Each row is a point on a tangle of strands that fork and nearly touch. The rows are in no order.
Points whose rows are less than 62 apart are linked; no others are. Some points are linked to none.
Z450: [ -1  15  -2 -17  -5   2   1   5  11 -14  -1  -3  -9  -4   3  10   7  -1
 -20 -23  -8  -5  -1  -1 -15  12  -1 -15 -14   6   3 -23   5   2  -1   7
  14   4  -1  -7 -21   3  -6 -13  -7  -1   8 -16  13]
Z347: [ 13 -14  25  10   3  -4   2  15   9  16   5 -11   8  -7  -2 -11   4  -7
   9   4 -17  -9  14  -2  -7 -11  -1   0 -18 -16  10  18  -1  -4 -18  -7
  19   4  16  19   0  -2 -10  11  -3  -2  -6  11  21]
Z869: [-13   5 -16 -13  -8  -8 -13  -2   6  20   5  -5 -19  15  11  11   4  -3
 -34 -18  -2   5  -9 -10 -17  12  20 -10   4   2  10 -25   3   9  17  -5
 -12  -3 -18   2 -12   1   7 -21  -8 -12   9 -28   1]
Z534: [ -5 -13  -3  -5  17 -13   4   9   5  11   3 -12  13 -12 -14  -1  -1   9
  -3   4  -7 -17  12   6   6 -20 -11  -4  -6   0  -6  22  -9  10  -7  11
  32   0  21 -16  -1   4   0  19 -10   3  -4   8  -8]
Z322: [  3 -11  33  -4   9   0   3  21  11   3  -4 -29   7 -13 -19  -2   9 -22
 -19 -14  -6 -11   3 -12 -20   3   3 -14  -4  -7   4   4 -12  -1 -16  -4
  13  20  16   7 -19   7 -21   0 -10   7   8 -12  13]
Z943: [ -9  11  12   9 -11  29 -13   9  13 -12   1   2   7  -2  -3  -6   8   8
   5 -22   7 -10  -1 -10 -11  30 -10  10   1  -2  15 -13   3   8 -11 -11
  -3  10 -17  -1  -5   5 -10 -13   6   9   1  -4  29]
Z12: [ -8  -3 -22   3  22  -6  -5   1  -1  -9   2   6   0   1   1  -9 -17  29
 -10  -4   4 -19  -5   7  14 -19 -21  -4 -10  15 -21  21   4 -11  -1   3
  -6   4  10 -22   5   6   2  22   8 -14 -13   7 -38]
Z947: [ -2 -17  28 -22   3 -14  11  11  18   0  -7 -12   1 -14 -26   3  12 -17
  -8  -6  -8  -3   3   0 -15   1   6 -19  -7  -1   0   3  -7  -2 -17   3
  22  13   8  -2  -8   0 -15   1 -14   8   1 -14  -2]
Z481: [-10 -21  21  -7   6  -4 -10  17  23  28  -1  -2   1  -6 -21   1  11  15
  10   1   1 -17  11   0  -8   2 -14   8 -17  -9   6  18 -12   0 -20   0
  25   8   2   0  -5   1  -5   2  -3  -6 -12  10   2]
Z961: [ -7 -17   3  -2   2  20  -7   6   9   7   4  -7  -2  -2   8  -4  -3  -6
 -18  -5   8 -12  11 -24  -9  -4   4   8  11  -5  13  -7   2   1  20  -7
   3   5 -11  -5  10   4  -8 -20  -6   7  -5   0  15]
Z77: [ 10  -1 -13   9   2   2   4  -2   1  -4   2   3   9   1  16  -7 -11  13
   7  13  -5 -11  17   5  12 -19  -3  12  -2  -3   7  16   3   2   3   5
  23 -13   9  -9  11  -4  12  16   3  -3  -9  16  14]
Z383: [  5  11 -16 -18   5 -14  -2  -6   4 -13   2  11 -10   6  16  11   0  20
  -6  -8   9  -6   3  15   7  -2 -11  -5 -19  10 -10   0   6  -1 -11  25
   2  -8   7  -7  -6   3  -1   5   8 -14   0  -1 -12]
Z251: [  5  16 -15   7   6  -2   6  -3 -17  -6  -3  -9   9   0  18   9   2 -12
 -18  -2 -12   1  -7   2  -1  -3   2  -9   9   0   1  -9   2   2  15   4
  -2  -5   9  -2  -5   3   2  -3  -7  -2  14   5  13]
Z666: [ 13  17  12   8   3 -21   8   3  -3   9   6   0  -8   5  14   7   7 -16
  -6   2 -30  18  -1   4  -1  -6   8 -20  -8  -4   4  -4  10  -2 -11  -5
   1 -11   5  23  -4  -7  -6   5  -3 -12  14  -2   9]
Z335: [ -4   3   3 -18  -1  -8  -5   6  18   2   4  -7 -19   2  10   7  -1   0
 -33 -18 -13  -5   0 -12 -17   3  13 -21  -3   3   6 -22  10   0   7  -4
   9   7  -6  -4 -15  -3  -3  -9 -11  -6   2 -20   4]
Z786: [ -9   9   4   6 -14  16  -2  -3  10  13  -1   3   6   5  15   9  18   4
   9   5   7  -1  12  -1 -10  23   0  15   9  -3  21 -18  -6  20   7   3
  25 -15  -8   8   7   2  -1 -19   0  -2   3  -3  34]
Z646: [ 14  -4  14  13  -4   3   8   1  -1  -2   3   1  -1  11   1   2 -11 -18
   4  10  -4  20   3  -8  -1  -6  16   1  33  -1  -2   0   0 -10   9 -15
 -14   1  -7   4   5  -8  10  12   4   7  -1   4   1]
Z824: [ 15  12  19  15  -1 -22  17   1   2   7   5  10  -2  -7   1  -7   9  -6
   9  10 -26   9   4  12  -4  -4   0 -10 -17  -2   5   4  18   1 -22   5
  20 -15   3  15   9 -12 -11  15  -4  -2   6   3  10]
Z334: [ 26   7   8  18 -13  -2  19 -11 -18  -5  -6   4   2  13   0  -1 -10 -20
  29  23  -2  29   1  12   7  -3  17   2  19  -6  -4   5  -4  -4   4 -11
 -16  -3   7  14   2 -11  17  13   9   8   5  11  -2]
Z590: [-10 -21  34   2  16   2  -3  25  27  17   6 -10  -2  -1 -21  -7  -7  14
  -9  -2 -18  -3  13 -14 -16  -9 -12  -7  10   0   7   9  -6   1  -7  -9
  21  14   2 -17 -12 -12   0  17 -13   7 -17  -2  -7]
Z941: [-12 -12 -10   8  23 -11   2   2   7  -6   6   8  -5  -4   8 -14 -25  24
 -12  -2 -17 -15  -3  -2  11 -32 -17 -11  -6  17 -18  20  12 -14  -3   1
   4   1  11 -25   4  -3  -3  27   3 -11 -19   1 -31]
Z338: [ 11 -14  29   5   1   5  -2  19  13  14   2 -26   9  -5  -3  -5   5 -23
 -12  -7  -8 -10  15 -16 -15  -5   6  -4   1 -18  11  11 -10  -2  -9  -6
  11  15  15  19 -13   6 -22   1  -7   2   0  -1  20]
Z282: [ 11   0  -6  16  -7  10  -9  -2   3  -4   1  16   1  14  20  -9 -14  16
  26   8   3  -1   3   4  12   2  -7  23  -3  -2   3  15   7 -13  -1 -10
 -12  -5 -12   7  13  -9  12   7  21  -9 -18  18   9]
Z589: [ -3 -23  22   4  14  -1   8  17  20  10   5 -18  11  -6  -9 -14 -17   6
  -3   3 -21  -2  15 -11  -6 -28  -9  -9  15   1   6  17  -3   9  -4  -3
  30  10  16 -21 -11 -16   5  28 -14   9 -19   7   3]
Z576: [ -2   1 -10 -16 -20 -13 -11 -15  -3  23  -1  11 -18  17  12  19  16  -5
   8   5  10  22  -2   2   3  13  16   8  -5  -2   4 -22  -2  12   1   5
  -7 -14 -18  26  -2  -3   2 -26   0 -15   5  -8  -3]
Z449: [  9   2 -12  -1   4 -12   4 -17 -25   8  -2   6  -7   6  -4   3   5  -8
   8  19   8  16 -10  13  14  -9   3  -5  -3   3 -22   0  -1  -5  15   4
 -18  -2   3  17   7  -1   1  -6  -1  -6  13   7 -29]
Z601: [ -5  10  -1  -9 -17   4  -3  -7   3  -2  -7  -2  -3  -1  -2  18  17 -13
  -6 -23   1  -1 -11   5 -14  23   1  -1 -13  -1   5 -23 -12   6  -5   7
   4   4   1  10 -24  10  -8 -27   6  -3  12 -15  18]
Z525: [ -6   8  -4 -23  -3   2  -2   3   8 -21  -4   0  -4 -10  -9   9   5  10
  -9 -20   9 -10   3   8 -10  13  -7  -4 -16   7   0 -12   1   3  -6  10
  11   8   0 -16 -14   9  -3  -8  -2   5   1 -12   1]
Z120: [ 12   8   4  19 -20  19   6  -9  -2 -18  -9   3  14   2   1  -7  -3 -11
  31   8   5  10  -8   1   9  14   6  14  33  -7   9   2 -11  -3   0  -8
 -20   1  -9   4   7  -4   8  -2  19  17   5   5  18]
Z264: [  5  10 -20  -8 -27  -2  -1 -25 -18  11  -4  11  -9  10  25  19  18  -1
  21  10   6  24  -6  11  10  12  14   9 -14  -8   8 -21 -11  12   5  11
  -1 -20   0  33  -4  -1   7 -33   9  -8  10 -10   6]
Z469: [ 16   1  13  11  -4 -17   8   3   8   7   7  17 -12   2   7  -8  -8   2
  16  11 -21   8  10   7  -3 -11  -3  -1 -12  -3  -1   8  20  -8 -12  -3
   5 -12  -4  13   9 -14   0  19   3  -6  -9   6   0]
Z714: [ -9  -4  -9 -14 -19 -12 -16  -5   8  30   0   0 -18  17   7  15   8 -12
 -14  -7   7  16  -6  -6  -7  10  24   3   7  -3   8 -21  -4   7   9  -2
 -11  -6 -20  18  -6   2   3 -20  -1 -12   6 -20  -2]
Z741: [  6   0 -25 -11 -20  13  -9 -32  -3 -11 -10   5  -8   1  24   8   4 -21
   6  -8  14   9 -23   0  15   2  11   3   1  -3   4 -19 -11   2  26  16
 -32  -5  -7  14  -5   9   3 -39  11  -1   8 -12   2]
Z283: [  8   2  -2  15  10  -1   2  -1 -11  -8  -2   4   5  -3 -13 -12  -9  -4
  14   0   5  -7 -15   6  10  -8  -7  -1   0   0 -22  20   5 -17   0  -8
 -24   8   6   7  11   2  -6  18   9  -8   0  17 -22]
Z895: [ -7  -5 -16  -4 -10  18  -2  -7 -13 -13 -10   4  17 -13 -19  -6   1  -1
  21   8  29  -8  -4  -1  15   6   2  22  15  -7  -1   9 -10   3  12   3
 -14  -1  -4  -4  17   6   2 -12   4  14   6   7  -1]
Z834: [  6  -1   0   9   5  -8   1   3  10  13   7  13  -8  11  12   0 -12  20
  13  13 -12   3  14   6   2 -10 -12   8  -3   2   3  12   8   0  -5  -1
  15 -15  -1  -6   6 -10  10  21   5  -9 -15  13  -1]
Z611: [-16   7  -9 -16  -5  24 -11   0   5 -26  -5  14  -1  -8  -8  -3  -3  22
   2 -12  23 -10   5  -2   2  17  -9  17  -7   7   6 -10   9   9  -2   3
  -4   2 -24 -19   9   4   3 -13   2  13  -2  -3   0]
Z360: [ -6  13  12 -14   8 -27   1  -2  11  18   6  10 -16   6   4   9  19  16
  -1   1  -6   6   3  12  -1  26  -8 -18 -24  11   1 -12  12  13 -34  17
  20 -14 -17   4  -5 -10  -7   0  -2 -15   5  -5  -6]
Z791: [ -7  -3 -22   1  16   3 -17  -3   3  -8   3   5  -4  11  16  -3 -17  25
  -5  -5   9 -15  -4   3  11 -11 -16   5  -5  14 -14  13   6 -15   7   1
 -12   9  -3 -19   4   7  10   8  13 -16 -17  10 -19]
Z886: [ -3  -9   2  19  10   3   1   9  -1  -3   4   8   7  -9 -11 -20 -13   8
   4  -1  -4 -17  -4  -8   8 -15 -11   6  -1  -3 -11  22  16 -18  -2  -9
 -10   2  -1   0  20  -6 -10  18   0   1  -9  17  -8]
Z811: [  3  23 -15   3  -6   3   8 -11 -13  -7  -1   2  11  -8  10  10  14   1
   4   5  -1   1   0   8   6   8  -2   0   0  -4   9  -8   4  11   2  13
  14 -17   7   8   7   3  -2  -8  -7   2  14   7  22]
Z104: [ 26  19  -3  19 -17  -3  18 -13 -23 -12  -7  14  -1  10   2  -7  -9  -1
  39  29  -2  20   8  23   8   0   5   4   1  -5  -4  10   3   0  -1  -5
  -8 -15  14  15  10 -13  17  17   9   3   4  14  -8]
Z329: [  4   4  22   7  10 -11  15  11  10   5   6  -6   3 -12  -4  -5   6  -6
 -11   1 -23   0   7  -6 -10  -4  -3 -15   3   0   2   0  14   4 -14   1
  20  -3   5  -1   2  -9 -13  14 -16   4   8   3  10]
Z479: [ -9   8 -13   9  -9  23   3  -5 -21  -5  -7 -12  20 -10  -5   1  13 -16
   3  -2  13  -8 -13  -3  -2  19   3  15  14  -7   8 -12 -20  14  11   3
  -9   0   7  -2   1  14   0 -22   3  16  15  -4  22]
Z125: [ -8 -20  22  -3  -4  -5 -13   8  10  42  11   1 -10  13  -6  10  15  -4
   2   8   5   9   8 -11 -13  10   4   9  -2  -9  11  -3  -7   2  -7 -12
   8  -5 -17  23   4  -2  -7 -12  -2  -5  -3  -3   1]
Z252: [-12 -12   3   4   9   1   7   8   7 -17   1  12   2 -23 -27 -23 -19  11
  -1  -1   1 -16  -4 -10   7 -14 -10   3  -5   3 -19  20  20 -17  -7   3
  -7   4  -4 -14  20 -12 -12  25  -9   7  -9   3 -22]
Z900: [ -6  17 -25 -22  15 -10   2  -3   0 -27   2   3 -14  -1  17   8  -7  21
 -33 -16   1  -8  -2   7   2  -7 -10 -19 -23  21  -6  -9   9  -4  -1  21
   4  -4  10 -24 -12   4  -1   4  -6  -7  -1 -14 -16]
Z191: [  2  20  -8   3 -15  -1   5  -7  -3   6   1   2   0   8  22  17  15  -1
   9   9  -4  12   7   7  -3  12   4   4   4  -4  15 -16  -4  13   3   9
  21 -19   4  10   1  -1   7 -11   1  -8  10  -3  23]
Z178: [  0   0  -9 -21  -6  -8  -8  -8   3   2   0  15 -13   5   8  15   6  15
  11   0  21   6   8  10   8   6  -5  10 -13   4  -7  -5   3   5 -10  15
   4  -8 -11   5   1   1   2  -8   8  -9  -5   1 -10]
Z413: [ -6 -16   1 -27   1 -16  -8  -6  10   9   1   9 -19   2  -4  10   9   1
  -5  -4   9   7   0  -1   0   3   2  -6 -14   8 -10  -9  10  -6  -5   9
  -4   5 -19   4  -1  -1  -4 -12   0 -12  -7  -6 -21]
Z130: [  1  18   5 -13  -9 -12  -6  -9   4   5   3  10 -13   4  12  12  17   6
   5 -12  -3  12  -5   7   3  25  -3 -12 -20   7  -1 -22  16  10 -23  14
   1  -9 -17  15 -10  -5 -13 -15   4 -14   5  -3   6]
Z152: [ 15   2 -24  13   6  -3   8 -18 -33   6 -11  -8  17  11  12   0  -8  -5
  16  31  12   3   4  17  16 -10  15  16   6  -2  -6  14 -22   2  23   5
  -5  -4  25  -3   8   0  26   5  12  -1  -1  13  -8]
Z612: [ -1  -7  18   4  18 -18  11  13   2   6   5 -24   4   1  -1  -3 -12 -18
 -33  -5 -29  10  -1 -12  -6 -21  13 -33  17   7  -3   0   1   4   0 -11
   8   9  16  -9 -16  -5   0  25 -18   0  -1 -12  -2]
Z192: [  5  -6 -12  -3   5  -1   8  -3  -6  -2   2  -8  11 -14   4  -4  -5   0
 -10   8  -3 -13  12  -3   6 -20   1   2   0  -2  -1   8   5   6   9  13
  23  -6  14 -10  10   3   0   8 -10   2  -4  10   9]
Z226: [-10   3 -12 -24   0  16  -6  -1  -3 -30   2   1  -9 -13  -8   2  -2  15
 -16 -19  15  -8  -1  -1  -6  13  -6   4 -23  10   4 -20   6   5   5   0
   2  10 -12 -24  -5   8  -3 -18  -5  14   0 -19  -4]
Z687: [ 14 -14  16  16  12 -24  13  13   6   8  -2  -2   9 -15 -11 -26  -9   2
  14   9 -28 -13  10  10   4 -32  -7  -3 -27  -6   0  36   5   0 -23  -1
  23  -8  24  -1   5 -12  -1  32  -1  -1 -16   7   0]
Z167: [-11  -8  28  -8   2   9  -1  16  25  -2   2   7  -9   0 -21   1  -5  15
   0  -9  -2   0  11  -7 -16   7 -11   3   4   3   4   1   5  -5  -9  -7
  10  12 -16 -18  -9  -9   4  12  -6   7 -14  -4  -6]
Z656: [-13  10  -9  -4  -8  25  -7  -7  -1 -19  -4  24   1   2  -3  -9  -8  21
  26   3  28   0   3   3  17  23 -10  22   9   4   0  -1   5   7  -3   4
 -16 -10 -28 -13  19  -7   6  -8   6  11  -2   8  -6]
Z478: [ -8  -4   3  12  20  -8   9   8 -11   4   9 -13  -2   6  -1  -1 -17 -10
 -28   4 -19   9  -3 -13  -5 -18   6 -23  24   9  -8  -3   3  -5  14 -17
  -8   6   8 -19  -5  -2   7  21 -11   5  -1  -5 -16]
Z662: [ -9  -3  -5   7   6  23  -4   8  -8   4   5 -19   8  -4   2  -6   3 -10
 -25  -6   4 -16   0 -20 -10   6  -4   3   9  -5  12  -8  -2   8  14  -9
  -5   3  -5  -4   5  12 -13 -18  -8  13  10  -1  22]
Z815: [  6  -4  15   5  -4   2  -2   6  -1   9   5  -1  -6  13  -3   8   1 -18
 -11   4   0  21  -3 -11  -9   1  15  -3  26  -3   0  -9  -3  -5   4 -15
 -16   0 -10  12  -5   3   0  -1  -1   6  10  -8   1]
Z518: [  3  -3  -9  12   3  16  -9 -11  -5   1  -7   1   1  14  16  -6  -7 -12
   6   8  14   5 -13  -6   8   9   9  16  29   5  -1  -5 -17 -12  24 -11
 -42   4 -13  -1  11   3  12 -19  17   8   4  -3  -1]
Z137: [ 14  14 -26   6  -8   4  15 -26 -36  -2 -16   0  22   2   4  -1  -1   3
  29  32  23   8   1  22  21   3  14  17   6  -4  -3   8 -24  11  16  14
  -4 -12  24   4   7  -4  20  -2  10  11  12  10  -3]
Z280: [ -6   7  -5   6   2  17   4   7 -14  -1   1 -20  21 -13 -12  -3  10 -12
 -11  -4   4 -15   2 -10 -10  11  -4   2   7  -8  12  -6  -7  18   5   3
  13   2   9  -6   3   9  -8  -7 -12  15  12   4  26]
Z175: [ -5  -3  11 -15  -9  15   2   1   8 -18   2   5  -9 -14 -12  -1   2 -11
 -13 -13   5   1   1 -18  -4   7   5  -8   2   2   7 -22  16   4   4  -4
   2   3 -20  -5   4   0 -13 -18 -11  20   6 -11   5]
Z317: [-16  -9  -2  -8  -1  18   3   3   0 -25   1   5   3 -28 -26 -17 -11   5
  -7  -6   9 -14   0 -16   4  -5  -5   2  -3   0  -5   3  19  -8   3  -2
  -8   9 -13 -12  19  -2 -10   1 -14  19  -2   0 -10]
Z134: [ -6  15  -2  16  14   3   4  16 -12  -9   4  -8  16   0  -8  -5  -3   2
 -10  -6 -12 -13  -7   2  -6   3 -13  -9  11   3  -2   3   1   5  -1 -10
   3   8  13 -19  -5   6   4  16  -2   5   3   6   5]
Z596: [ -3 -13  17 -13  -2 -19 -11   4  10  27   5   6 -16  10  -7  13  12  -3
   1   4   2  14   4  -2  -5   7   5   1  -8  -1  -2  -5   3  -3 -10  -4
  -1  -1 -19  17  -2  -6  -2  -6  -1  -9  -5  -2 -11]
Z75: [ -3   3 -16  -7   2   4 -13 -14  -1 -18  -2  -5 -14   7   4   2  -5  -8
 -20 -16  11   6 -22  -6  -7   3   5 -10  -1  12  -5 -19   1 -13  22  -6
 -42  17 -10  -8 -13  10   7 -17   5  -3   2 -25 -17]
Z45: [ -2  -7 -14  14   7   6 -17   3   9   5   4   5   0  19  24  -4 -14  18
   7   0   2  -9  -2   3   7  -6 -10  13   1   3  -2  15   1 -14   4  -9
 -11   7  -3  -5   0   2  13   5  19 -20 -21  14   0]
Z35: [ -9 -10  -3  -8   9   5 -11   1   2  -7   7 -11 -12  -1   0   0  -4 -10
 -32 -13   5   3 -12 -17 -10  -5   7 -11   0   9  -2 -14   1 -17  15 -15
 -26  16  -8  -5  -6  11  -3 -11  -5  -1  -3 -22  -9]
Z485: [-12  -2  14   7  10  -9  -4  13  -1  24   7   3   4   2 -17   6  15  10
  11   5  -4  -1   1   8  -8  12 -17   2  -5  -6  -2  12  -8   4 -18  -6
  14  -2   0   5   1   3  -4   7   2  -3  -2  10  -3]
Z43: [ 12   6 -12   1   0  -4   9 -16 -19 -10  -3  -2  -1  -3   7   5   2 -23
  -5   5  -2  14 -12   2  10 -13   8 -13   6  -1 -11  -6   6  -7  16   6
 -18  -1   4  11   3   1  -2  -9  -6   2  13   6  -8]
Z212: [ -8 -10  -8   0   1  20   2  -1  -5 -18  -4   2   9 -12 -28 -14 -11  -3
   7   1  22  -9  -6  -9   9  -2  -2  13  14  -2  -8  10   0 -12  11  -7
 -20  12 -10 -12  18   4   1   1  -3  13  -1   7 -14]
Z472: [-10   6 -19 -13  15  -7  -1  -1  -3 -12   5  -3 -11   1  10   9  -6  10
 -26  -7  -6  -3  -2   0  -5  -7  -8 -16  -5  15  -6 -11   5  -1  15   5
   3   2   3 -22  -9   6   5  -1  -9  -2  -1 -10 -13]
Z738: [ -3  15  -6 -12 -13   0  -5 -13  -7  -6  -2   9  -2  -4   0  12  23  -1
   9 -14   8   5 -15   7   8  22  -6  -6 -16   0  -4 -19   1   6 -15  13
  -6  -5  -7  17 -10   7 -14 -24   3  -2  14  -2   1]
Z657: [ -8   5   9  11   2  -4   2  12  -8   9  -1  -8  12   6 -14   8   8  -3
   7  -1  -3   2  -1  10 -11   7  -5   0  13  -2  -4   7 -15   3  -8  -9
   3   8  15  -4  -9   8   6  10   3   1   0   5   4]
Z868: [  7  -6 -15  14   6   5   0  -8 -14  10  -6  -5   4  14  19  -1 -10  -8
  10  21   8   2  -3   3  10  -5  10  19  22   2  -2   9 -18  -9  27  -6
 -21  -1   0  -3  13   0  20  -5  15  -1  -6   7  -1]
Z490: [ -9   8  12   9 -19  30  -3  -3  14  -4   1   8   7  -3   2  -1  14   4
  20  -3  12   3   4  -9  -6  26  -5  16  16  -6  23 -13   2  16  -3  -6
   5  -5 -19   4   8   1  -4 -14   6  10   2   2  28]
Z66: [ -5 -15  -2  -4   3   3 -11  11  14  17   2  -6  10  -4  -4  -2   3  20
   5   2   5 -21  17   2   2 -10 -12  19 -14  -8   4  21 -12   4  -4   7
  34   1  14  -4  -1   6  -1   2   0  -4 -12  14   9]
Z214: [ -4  -7 -12   4 -10  10  -1  -8 -19   2 -10  -7  18  -7 -13   5  12  -8
  17   6  17  -7  -5   7   5   6   3  21   5 -10   2   5 -18   0   6   3
  -7   5  13  10   5  14  -1 -12   8   4   7   7  10]
Z238: [  3   4  -7   8 -15  21  -5  -5   7 -16  -8  22   5   3   6 -10 -11  21
  37   7  21  -3   4   2  17  13  -6  33   7  -6   5  16   0  -5  -5   0
 -11  -8 -18  -2  17 -11  10   1  18  -2 -12  16   5]
Z455: [  2 -18  25   5 -11   2  -8  13   4  30   5 -11  -1  11  -9  10   6 -23
  -5  10   4  17   8 -16 -16   1  16   8  19 -12  11   1 -14   0   0 -16
   1  -2  -7  22  -6   7  -7  -2  -4   7   4  -7   9]
Z406: [ 11  -7  15   6  -5  -7   5  12  15   5   1   3   8 -17  -9 -19  -2  11
  17   6 -14 -16  14   6   0 -15  -7   7 -26 -12   8  26   8  -1 -20   5
  25  -4  13  10   6  -8  -6  20  -1  -4 -10  13  14]
Z93: [  0   5   3  -4  -3   2 -12   4   6 -17  -3   4   1  -7 -10  -3   6   4
   9 -22   6  -8 -14   2   4  11 -11  -2 -13  -1 -10  -1  10 -13 -19  -2
 -20  17  -8   4  -9   9 -13  -3  11  -4  -6   5  -4]
Z51: [ -1 -15  -7  -8   1   4  -8   1  11  -6   2  -5  -9   0   8   0  -7  -3
 -15  -8   6  -8   0 -15  -3 -14   4   2   5   3  -3  -2   6 -14  15  -1
 -10  13  -5  -6   3   4   1  -6   0  -7 -11   0  -2]
Z965: [ 11  -5  36 -10   0 -21  15  12  24   8  -3 -11  -6  -4  -7   1   8 -16
 -14  -1 -26   7  10  -4 -16  -3  15 -26  -2  -2   6  -4   3   1 -15   4
  29   1   3   9 -10 -16 -12   8 -19  -1   4 -13   6]
Z332: [  4  -1 -16  -6 -29  11  -9 -27  -9   0  -5  11  -3   3  29  13  14  -9
  22  -2  12   9 -11   1  15  10  14  18 -13 -11   7 -21 -13  10   6  11
  -9 -11  -4  29  -2   8   0 -42  15  -6   1  -6  15]
Z351: [ -5  22   5   2  11  -5  12   7 -24 -23   0   3  -1   0 -30  -3  -3   5
   3   0  -5  11 -16  16  -8  12  -9 -19   3  12 -14  -4   4   2  -3 -10
 -15  12   4 -21  -6  -1   1  17  -2  15  13  -8 -31]
Z438: [  7  10  17   6  10 -25   5  15   5   8   4 -10  -7  11   8   7  -4 -17
 -24  -9 -32  19  -7  -1  -9  -8  16 -31  13   3  -2  -1   3  -5  -4 -13
  -6   0   7   8 -18  -3  -1  18  -9 -11  11 -14  -6]
Z415: [ -6  17 -10  11   8   7  -2  13  -1 -22  -1   6  13   2   4 -11 -12  21
  -3 -12  -7 -18  -4   8   1   0 -16  -1   6   3  -4  12   8  -3  -6  -1
   1   6   7 -23   0   5   6  18   5   0  -3  11   1]
Z542: [  4   0 -24 -10   0  -4  -2 -15  -9  -4  -7   4   3  12   4  16   0  18
   7  13  26   1  10  25  14  -9  -1  16  -3   4 -12  14 -26   3   6  18
   2  -6  23  -9   0  11  18   7  11  -8  -2   2 -17]
Z885: [  2   1 -18 -10 -17  12 -13 -22   2 -13  -6  -1 -14   7  14   6   0 -21
 -12 -21  14  10 -25  -6   3   7  13  -3   1   2   4 -26  -8  -3  19   6
 -42   6 -12   9 -17  12   2 -34  10   0   8 -22  -3]
Z7: [ 22  21 -15  16 -15   5  19 -24 -41  -6 -10   9  16   2   3 -12  -4   1
  37  36   9  15   0  20  22   4  12  10   1  -8   0   9  -7   9   9   2
  -8 -18  17  17  15  -9  17   5   7  13  14  16  -4]
Z807: [ 13  -4   8   6  11 -18   7  -1 -18  11   2  -3   0   0 -12   1   6 -19
   9  13  -6   9  -9   9   6 -12   4  -8  -6  -4 -18  13  -6 -13  -3  -8
 -12   3  10  20   6   3  -5   8   2  -6   7  10 -19]
Z899: [-13 -12 -11  -7  18 -12   0   1   7   5   8  -9 -12   1  13  -2 -16   7
 -31  -3 -19  -6   3 -13  -2 -24   3 -24   7  11  -5  -4   8  -4  17  -5
   7   3   6 -21  -6  -4   6  11 -12  -7  -6  -9 -13]
Z364: [  1 -18  20  13  20 -18  17  14   4   6   1  -9  15 -15 -20 -23 -17  -2
   1   6 -25  -6   7  -2   3 -32  -7 -11   3   4  -9  29   3   8 -16   2
  22   0  21 -17   3 -17  -3  41 -12   5 -16   6  -9]

A fork is a point with three links, a tip a point with one. Leave the first point through the second and follow the links. Name the first fork or tip that comes.
Z280, Z479 => Z943
Z137, Z7 => Z824
Z329, Z965 => Z167
Z12, Z791 => Z450
Z596, Z125 => Z518
Z469, Z834 => Z415
Z611, Z656 => Z941

Name the points in between on the shortest way along the links from the first point to the second, in order.
Z51, Z264 => Z35, Z75, Z885, Z741, Z332
Z317, Z51 => Z212, Z895, Z214, Z479, Z280, Z662, Z961
Z12, Z335 => Z791, Z45, Z282, Z238, Z656, Z611, Z226, Z525, Z450
Z612, Z868 => Z478, Z899, Z472, Z900, Z383, Z178, Z413, Z596, Z125, Z455, Z815, Z646, Z334, Z104, Z7, Z137, Z152
Z252, Z191 => Z886, Z283, Z807, Z449, Z43, Z251, Z811
